A landscape with many valleys, sampled at points; each row gives a point and its height.
From any point a ball rolls to the lowest of the 4 points nearest to it. It stops when none of these is lower. Distance is the straight distance between rows; heights are no part of it.
k489: [104 123  81 147 146 133  32 145  69 131 181]  height 3.22
k534: [119 149 166 105 124 116 153 124 159 147  91]  height 0.66
k541: [128 154 189 113 187 110 144 129 164 141 111]  height 2.88
k249: [ 97 138  93 159 170 113  52 129  85  99 178]  height 5.67
k277: [122 110  89 142 123 152  96 132 104 117 138]  height 0.62
k864: [168 125 159 141 126 105 207 138 190  88 133]  height 3.36
k709: [129  98  53 150  92 162 120 113  98  98 143]  height 2.90
k470: [111 151 177 105 128 101 158 117 168 147  90]  height 0.74
k566: [133 131 150 135 169 128 137 129 146 123 115]  height 1.71
k694: [122 114 105 131 114 149 101 125  97 138 119]  height 1.28
k51: [110  94  56 145  94 166  97 122  86 120 152]  height 2.75
k742: [133 135 158 117 120 121 176 120 163 118  99]  height 0.51
k270: [133 111 103 115  83 149 142 116 126 124  91]  height 1.41
k89: [125 137 130 109 143 130  50 152  67 182 157]  height 1.38
k561: [118 120 124 118 104 142 131 122 122 140  96]  height 1.07
k254: [128 149 189 111 137  95 174 124 189 142 105]  height 1.25
k698: [139 141 180 109  96  99 192 123 195 129 104]  height 0.43
k246: [142 113 107 131 107 147 160 115 134 104 115]  height 1.82
k874: [123 146 132 119 159 114  48 152  63 180 163]  height 1.57
k966: [118 106  76 158 129 142  99 117 104  93 151]  height 0.33
k428: [125 157 156 130 187 112 103 138 117 160 118]  height 4.74
k201: [164 107 111 154 113 128 187 115 159  76 133]  height 3.37
k137: [129 126 125 107  62 138 151 108 138 142  89]  height 1.54
k551: [126 135 159 101  82 112 171 103 189 139  91]  height 1.12
k937: [103 131 107 145 152 135  82 131  91 131 153]  height 3.18
k244: [115 148 152 107 141 118 105 137 110 173 108]  height 1.17
k845: [106 120 113  86  73 156  87 138  70 184 143]  height 4.37
k747: [139 105  90 150 122 143 141 115 126  86 120]  height 2.21
k276: [107 111  89 102  88 161  75 140  70 168 157]  height 3.40
k444: [153 115 140 113  83 118 192 109 172 115 101]  height 1.44
k968: [122 146 164 141 196 114 133 137 154 112 132]  height 2.46
k710: [138 115 120 143 136 136 152 119 137  97 125]  height 2.07
k878: [127 100  84 127  78 164 128 120 104 128 112]  height 2.41
k61: [124 126 131 122 136 135 137 122 129 133 111]  height 1.09
k967: [117 127 116 113 134 139  66 145  69 174 153]  height 1.55
k333: [139 133 128 106 157 109  33 160  50 189 176]  height 1.89
k671: [112 115 100  96  65 160 115 124 107 156 103]  height 0.55
k784: [109 120  96 123 129 151  68 138  83 155 150]  height 1.56
k10: [110 122 104 126 136 142  49 141  60 155 180]  height 2.33
k676: [177 138 162 124  68  98 228 128 189  98 117]  height 3.92
k383: [112 145 169 110 149 120 127 126 143 149  94]  height 0.82
k632: [113 143 118 160 202 110  99 126 122  94 153]  height 4.26
k932: [111 124 117 114 123 147  84 137  90 163 132]  height 0.61
k962: [141 141 184 125 147 103 188 136 185 115 119]  height 2.20
k951: [157 132 161 115  73 103 213 118 192 111 106]  height 2.32
k337: [116 116  75 140 121 149  71 135  75 119 166]  height 1.66
k260: [107 140 116 149 174 128  64 139  89 134 160]  height 0.79
k682: [100 126  86 167 160 121  76 122 105  93 157]  height 6.92
k2: [186 123 136 147 107 108 219 131 181  72 145]  height 3.41
k442: [116 132 136 100  81 130 150 104 154 156  80]  height 1.34
k644: [126 124 117 161 160 129 138 121 146  88 132]  height 2.59
k103: [182 118 132 150  97 120 200 115 166  78 134]  height 3.01
k252: [106 130 105 140 157 136  62 136  76 134 162]  height 3.29
k382: [118 149 181 111 162 110 143 131 152 147 100]  height 0.83
k838: [136 124 133 116 102 131 169 122 156 117  98]  height 0.68
k888: [106 132  96 135 152 128  38 143  69 139 187]  height 2.85
k266: [127 136 131 139 182 130 116 128 139 112 130]  height 2.89
k647: [115 112  88 102  65 164  94 131  84 167 136]  height 3.21
k199: [115 145 150 103 118 129 124 125 117 158  97]  height 0.96
k575: [166 119 136 135  91 117 195 119 170  89 113]  height 2.42
k38: [168 124 159 129 103 109 209 122 180  97 126]  height 3.03
k461: [105 130 118  96  83 145 111 122 102 169 108]  height 1.58
k174: [136 147 182 123 175 101 172 140 187 126 125]  height 2.93
k981: [158 132 162 156 159  96 200 149 187  81 152]  height 3.63
k977: [117  94  62 123  79 173 104 129  80 134 147]  height 3.61
k335: [108 120  98 143 137 149 106 130 105 128 133]  height 1.42
k758: [125 150 143 110 154 120  67 148  81 184 130]  height 0.46
k877: [152 112 123 137  91 141 171 114 152 103 101]  height 1.29
k307: [124 144 143 156 204 100 119 131 144  94 145]  height 2.87
k436: [129 151 193 101 113  92 181 123 200 146 100]  height 0.36
k555: [111 151 136 131 179 121  87 135 100 160 122]  height 3.23
k105: [126 167 211 102 176  86 148 132 172 158 103]  height 4.56
k192: [114 134 127 106 118 143  74 134  77 181 134]  height 1.13
k73: [124 110  96 169 148 134 118 118 128  83 136]  height 2.00
k923: [141 131 156 116  91 112 197 121 184 115 101]  height 1.04
k545: [116 143 132 125 157 130  87 138  95 167 128]  height 1.90
k330: [138  97  70 158 104 154 126 115 108  89 136]  height 1.88
k577: [136 102  88 137 105 161 135 112 115 107 124]  height 2.29
k263: [137 120 136 153 152 135 150 127 147  97 128]  height 2.27
k606: [148 143 166 153 188  97 175 139 184  91 151]  height 3.60
k626: [159 113 138 149 139 112 189 131 174  91 135]  height 3.59

For each start below, name the point where the ball stops.
k644 => k966
k923 => k436
k10 => k932
k489 => k966
k977 => k671
k51 => k966
k551 => k436
